Each row is a point on a tangle of strands that fork and nearly touch. The rows are in no order.
Points whose rows are less than 38.5 apart are linked; no others are.
fadaz: -16; -17; 9; 9; 13; -11; 12; 3; -1; 0; 10; -26; 15; -3; 9; 24; 2; -20; -8; 11
limap: 12; 11; 7; -18; 16; -2; -19; 0; -12; 0; -6; 14; -17; 0; -15; 11; -25; 7; 0; -24
gov: -9; -10; 5; -20; 2; -19; 9; -7; 2; 10; 8; -14; 25; -17; -9; 6; 22; 3; 21; 7
faz: 0; -36; -5; 22; -21; -17; -20; -13; -1; -6; 21; -18; -6; -23; -2; 7; 14; 4; 5; -6
Figi: 9; -2; 7; -19; 11; 2; -25; -2; -18; -10; 1; 10; -21; -7; -22; -3; -26; 11; -13; -22
Rabad: -9; -8; -15; 9; -20; -7; 21; -1; 29; -7; 6; -9; -1; 2; 20; 1; 16; -26; 15; 13
sano: 8; 12; 7; -9; 14; 16; -2; 6; -7; 20; -6; 14; -6; 0; -3; -11; -5; 16; 1; 2
zul: 4; -12; 17; 23; -2; 17; 18; 5; 5; -8; 11; -30; -8; 4; 23; 3; 4; -17; -21; -6
nuso: 6; 26; 14; 4; 19; 8; -3; 14; 0; 11; -2; 17; -12; 8; 7; 8; -24; 5; -1; -15
fime: -14; 17; 13; 17; 27; -7; 19; 0; 2; 25; -2; -3; 16; -6; 27; 2; 0; -5; 1; 20
nulu: 0; -24; -13; 20; -30; -4; -17; -8; 4; -12; 13; -5; -7; -4; -1; 2; 10; -1; -3; -5
gedat: 5; 25; -11; -15; 0; -2; 4; 6; -14; 7; -27; 16; 21; 1; -13; -4; 7; 10; 17; 25
goke: -12; -6; 13; 10; -11; 22; -3; 6; -4; -7; 11; -29; 0; 11; 6; -5; 4; -8; -23; -21
rozi: 10; 23; 5; -12; 19; -4; -8; 7; -3; 11; -9; 22; -6; 2; -7; 15; -20; 8; 10; -11
mure: 7; 9; -15; 2; -20; 18; 2; 9; 11; 1; -3; 24; -8; 7; 1; -8; -2; 4; 10; 9
nezug: -14; 21; 9; 4; 9; 22; -2; 0; -14; 34; -10; 3; 9; -4; 9; -22; 1; 6; 3; 15
Gefa: -8; -17; 21; 18; -1; 1; -10; 12; -1; -1; 28; -16; -11; -16; 13; 11; -3; -1; -19; -3
kezu: -5; 1; 8; -34; 28; -6; -14; -8; -8; 3; -1; 12; -15; -7; -14; -11; -12; 5; -8; -8
pubi: -14; -13; 17; 1; 8; 10; -6; 0; -6; 0; 14; -32; -5; 5; 4; -4; 0; -7; -27; -20
tofe: 0; 2; 4; -21; -3; -11; 14; -3; -6; 14; -7; -6; 28; -15; -13; -8; 27; 9; 24; 19
fel: 20; -22; -16; 11; -21; -26; -8; -19; 8; -23; 7; 10; 4; -13; -15; 0; 11; 20; 8; -5
kega: -7; 10; 0; -4; -9; -1; 18; 0; 0; 24; -8; 2; 24; -16; 4; -11; 25; 3; 32; 26
nuvi: -10; 7; 3; -5; 1; 15; -13; 6; -7; 4; 2; 0; 1; 13; -5; 0; -6; 3; -10; -5
fogu: -18; -7; 16; -22; 16; 4; 0; -1; -6; 28; 9; -9; -4; -22; -2; -15; 7; -2; 6; 6
Vor: 0; -5; 12; 22; 6; 13; 21; 7; -3; -17; -1; -21; 11; 7; 18; 21; -9; -28; -22; 19
boku: -16; -1; 13; -31; 24; 4; -8; -1; -10; 17; 6; 6; -11; -22; -10; -18; -5; 2; -6; 6
sem: 5; -17; 26; 19; 12; 9; 8; 0; -1; -17; 11; -33; -12; 2; 18; 2; -6; -11; -34; -17
Ketas: 18; -23; -20; 0; -29; 14; -10; -1; -12; -15; -2; 2; -10; -3; -21; -12; 2; 7; -2; 3
Rofel: -6; 0; 7; -33; 32; -24; -3; -11; 1; 4; 1; 7; -3; -8; -7; -3; -1; 6; -3; -6
gusu: 15; -17; -4; -10; -4; -29; 0; -15; 7; -14; 10; 6; 13; -16; -16; 1; 12; 22; 8; -6
Muk: 17; -5; 2; -15; 4; 9; -9; 12; -15; 1; 3; 14; -9; -14; -23; -7; -12; 21; -4; 4
Nugan: -14; 32; 1; 6; 6; 11; -4; 2; -10; 25; -24; 5; 11; 15; 13; -13; 5; 1; 4; 15
kem: -1; 25; 20; 14; 18; 15; 5; 14; 2; 2; 0; 4; -7; 14; 16; 4; -21; 0; -16; -14
kolev: -2; 14; 8; -3; 0; -11; 23; 0; 13; 18; 5; 4; 24; -16; 9; -5; 23; 9; 27; 18
pada: 11; 20; -10; -2; -13; 18; -7; 7; 1; -6; -14; 17; -13; 24; -2; 2; -11; -3; 4; -18
defid: 1; -26; -9; 28; -4; -12; 7; -12; 13; -24; 5; -17; -1; 13; 16; 12; 4; -19; -14; -6
zagi: 7; -8; -17; 9; -11; -15; -8; -6; 13; -16; 2; 13; -4; 13; -1; 11; -2; 5; 1; -12
kam: 12; 22; -24; -9; -18; 12; 11; 6; 4; -1; -21; 28; -4; 4; -4; -15; 0; 0; 19; 21
divud: -7; 21; -2; 1; -9; 29; 3; 4; -16; 27; -12; 7; 11; -3; -3; -22; 3; 7; 8; 23
kugav: 4; -21; -13; 23; -7; -22; -3; -12; 17; -22; 6; -1; -2; 9; 9; 12; 4; -3; -8; -11
gapa: -1; -14; 7; -19; 13; -36; 1; -20; 8; -5; 12; -5; 13; -18; -11; 0; 11; 14; 3; -9
Ligok: -8; 9; 12; 15; 8; 8; -2; 16; 5; 11; 15; 10; -1; -3; 10; 7; -11; 9; -7; 7
pufum: -1; -9; -12; 12; -29; 12; -17; 2; 1; -13; 7; 1; -7; 10; -6; -1; 1; 1; -8; -10
zomet: 15; -11; -20; 17; -17; -23; -17; -13; 7; -26; 1; 18; -6; -3; -9; 9; -5; 11; 7; -13
Nekug: 26; 4; -11; -11; -2; 5; 5; 13; -16; -3; -10; 19; 1; -7; -22; 0; -10; 15; 7; 14
mos: 11; -6; -12; -1; -26; 22; -1; 10; -3; -2; 1; 13; -8; -1; -9; -10; 4; 8; 3; 10
suf: -20; -16; 8; -16; 13; -22; -1; -8; 1; 11; 13; -19; 15; -16; -7; 9; 11; -2; 7; 1
roz: -10; 5; -1; 7; -25; 27; -10; 10; 0; -12; 5; -11; -1; 18; -2; -6; 2; -3; -14; -15
fata: 3; 24; 1; 12; -13; 17; -6; 15; 5; -17; -6; 3; -12; 26; 5; 8; -17; -11; -9; -26
rinof: -20; 19; -8; 3; -12; 16; 2; 2; 0; 17; -17; 0; 10; 17; 14; -12; 14; -15; 9; 19
fud: -4; -17; 0; -18; 22; -28; -13; -19; 0; -6; 6; 2; -6; -12; -14; -1; -3; 11; -7; -13
Kom: 1; 17; -16; -2; -18; 23; 10; 8; -6; 14; -15; 19; 5; -1; 0; -20; 5; -1; 16; 29
galan: -7; -17; 7; 0; -4; 9; 11; -4; 1; 25; 6; -26; -4; -5; 10; 0; 21; -8; 18; -5
naraz: 30; 2; -11; -21; 3; -13; 16; 7; -16; -12; -16; 13; 10; -12; -27; -3; -3; 18; 12; 14
lafu: 1; 9; -27; -6; -22; -11; 2; -1; 24; -20; -7; 21; -8; 16; 3; 3; -3; -10; 13; -1
kifug: -4; -10; 27; 3; 31; 0; 3; -3; 2; -13; 11; -19; -18; -1; 14; 1; -15; -11; -38; -14
fuvos: 22; 22; -9; -24; 5; -14; 15; 3; -15; -6; -27; 17; 20; -4; -22; -3; 4; 14; 20; 17
sutot: -12; -5; 10; -10; 12; 4; -16; -4; -9; 3; 6; -14; -6; 11; -4; -3; -5; 0; -20; -17
res: -11; 3; 15; -18; 15; 6; -23; -4; -10; -6; 5; -3; -16; 4; -12; -7; -19; 2; -22; -24
tumu: -6; -22; 7; -16; 2; 3; 3; -6; -7; 21; 6; -18; 0; -14; -5; -5; 17; 3; 15; -1
pezo: -13; -1; 21; 16; 10; 11; 1; 16; 1; 7; 22; -8; -2; -10; 14; 5; -10; 0; -17; 3
piz: 23; -15; -13; 3; 1; -15; -27; -20; -16; -19; -11; 7; -6; -7; -31; 0; -21; 16; 2; -21
Sek: -6; 12; 16; 6; 33; -4; 12; 2; 6; 19; 0; -1; 3; 0; 21; 1; -5; -1; -9; 8
Zin: -3; -28; 9; 26; -14; -8; -16; -5; -2; -3; 27; -20; -15; -20; 8; 10; 10; 2; -10; -10
vipug: 10; 1; -32; -2; -32; -8; -10; -5; 18; -28; -3; 24; -18; 6; -7; -1; -12; -7; 12; -2
ziz: -6; -19; -1; 10; -9; 5; 16; -2; 12; 13; 6; -18; -3; 5; 16; 0; 22; -14; 8; -2
gude: -7; -17; -5; 16; -15; 6; 28; -2; 18; -4; 2; -24; -6; 5; 26; 5; 15; -33; 10; 7
rukuz: -7; 9; 9; 22; -4; 17; 9; 16; 1; -20; 2; -17; 6; 17; 14; 17; -15; -24; -26; 3
zek: -6; 11; -1; 23; -15; 14; 2; 14; 8; -30; 1; -8; -5; 25; 11; 12; -15; -20; -22; -12
rese: 14; 19; -18; -11; -9; 2; 1; -1; 5; -2; -24; 19; -9; 21; -2; 2; -3; -3; 14; -9
nepe: 28; 8; -20; -14; -2; -6; -1; -5; -2; -8; -24; 21; -4; 13; -16; 8; -8; 6; 18; -13
rekub: -2; 7; -21; -6; -22; -12; 8; 2; 23; -13; -2; 18; 8; 5; -1; 2; 9; -5; 17; 14
Zug: -11; 15; -6; 2; -4; 13; -2; 6; -1; 8; -8; 1; 5; 21; 4; 2; 3; -5; -1; 4
kimu: -13; -2; 14; 14; 16; 6; 18; 8; -3; 4; 3; -23; 15; 1; 17; 17; -3; -25; -11; 21
Bibo: 13; 0; 11; -7; 1; 25; -5; 10; -12; 11; 5; 11; -10; -9; -11; -16; -7; 19; -6; 4
milek: -15; -17; -1; 1; 8; -23; 4; -7; 6; 3; 11; -19; 19; -1; -2; 16; 11; -8; 2; 2
Donip: 6; -22; 3; 29; -9; 7; 13; -4; 10; -19; 6; -24; -9; 12; 24; 6; 2; -23; -20; -5
dum: -10; 18; 15; 8; 19; -13; 22; -2; 5; 30; 0; 0; 20; -17; 21; -7; 14; 4; 17; 18
zar: -12; 5; -16; -2; -21; -9; 19; 0; 28; -1; 2; 6; 6; -1; 13; -4; 21; -15; 22; 21
saziz: -5; 14; 11; -9; 28; -2; 1; 2; 0; 21; -1; 11; -4; -1; 5; -4; -6; 10; -4; 2
Femif: 15; -23; -6; 3; 2; -16; -34; -22; -20; -19; -1; 1; -11; -19; -29; -10; -15; 20; -7; -13
zak: 0; 17; -7; -14; 9; -8; -1; 2; -2; 9; -14; 12; 13; 9; -6; 4; 7; 8; 10; 9
pivo: 25; -4; -19; -6; -2; -16; -12; -15; -5; -17; -14; 16; -1; 6; -22; 8; -12; 11; 11; -19
bilum: -13; 26; 2; -8; 21; -7; -4; 1; -7; 17; -21; 5; 12; 14; 9; 3; 6; 0; 4; 9

A fork is a point with three links, a tip a point with one. Leave the first point through the second and follow the links. Name the first fork or tip that comes.
Bibo; Muk -> Nugan
Gefa; Zin -> sutot
galan; tumu -> kifug
roz; pufum -> Ligok

A fork is a point with three links. Follow the links from the first point to the second and name the forks in between, in order.
fadaz; nezug -> Nugan
limap; Muk -> sutot, Nugan
kam; limap -> Nugan, sutot
rinof; Zin -> sutot

Follow the links from the first point to the second, and from the first to the third. Name the last point that the two ways share.
Kom; nulu; nuso -> sutot
dum; limap; Zin -> sutot
res; mure; tofe -> Nugan
nuvi; suf; mure -> Nugan
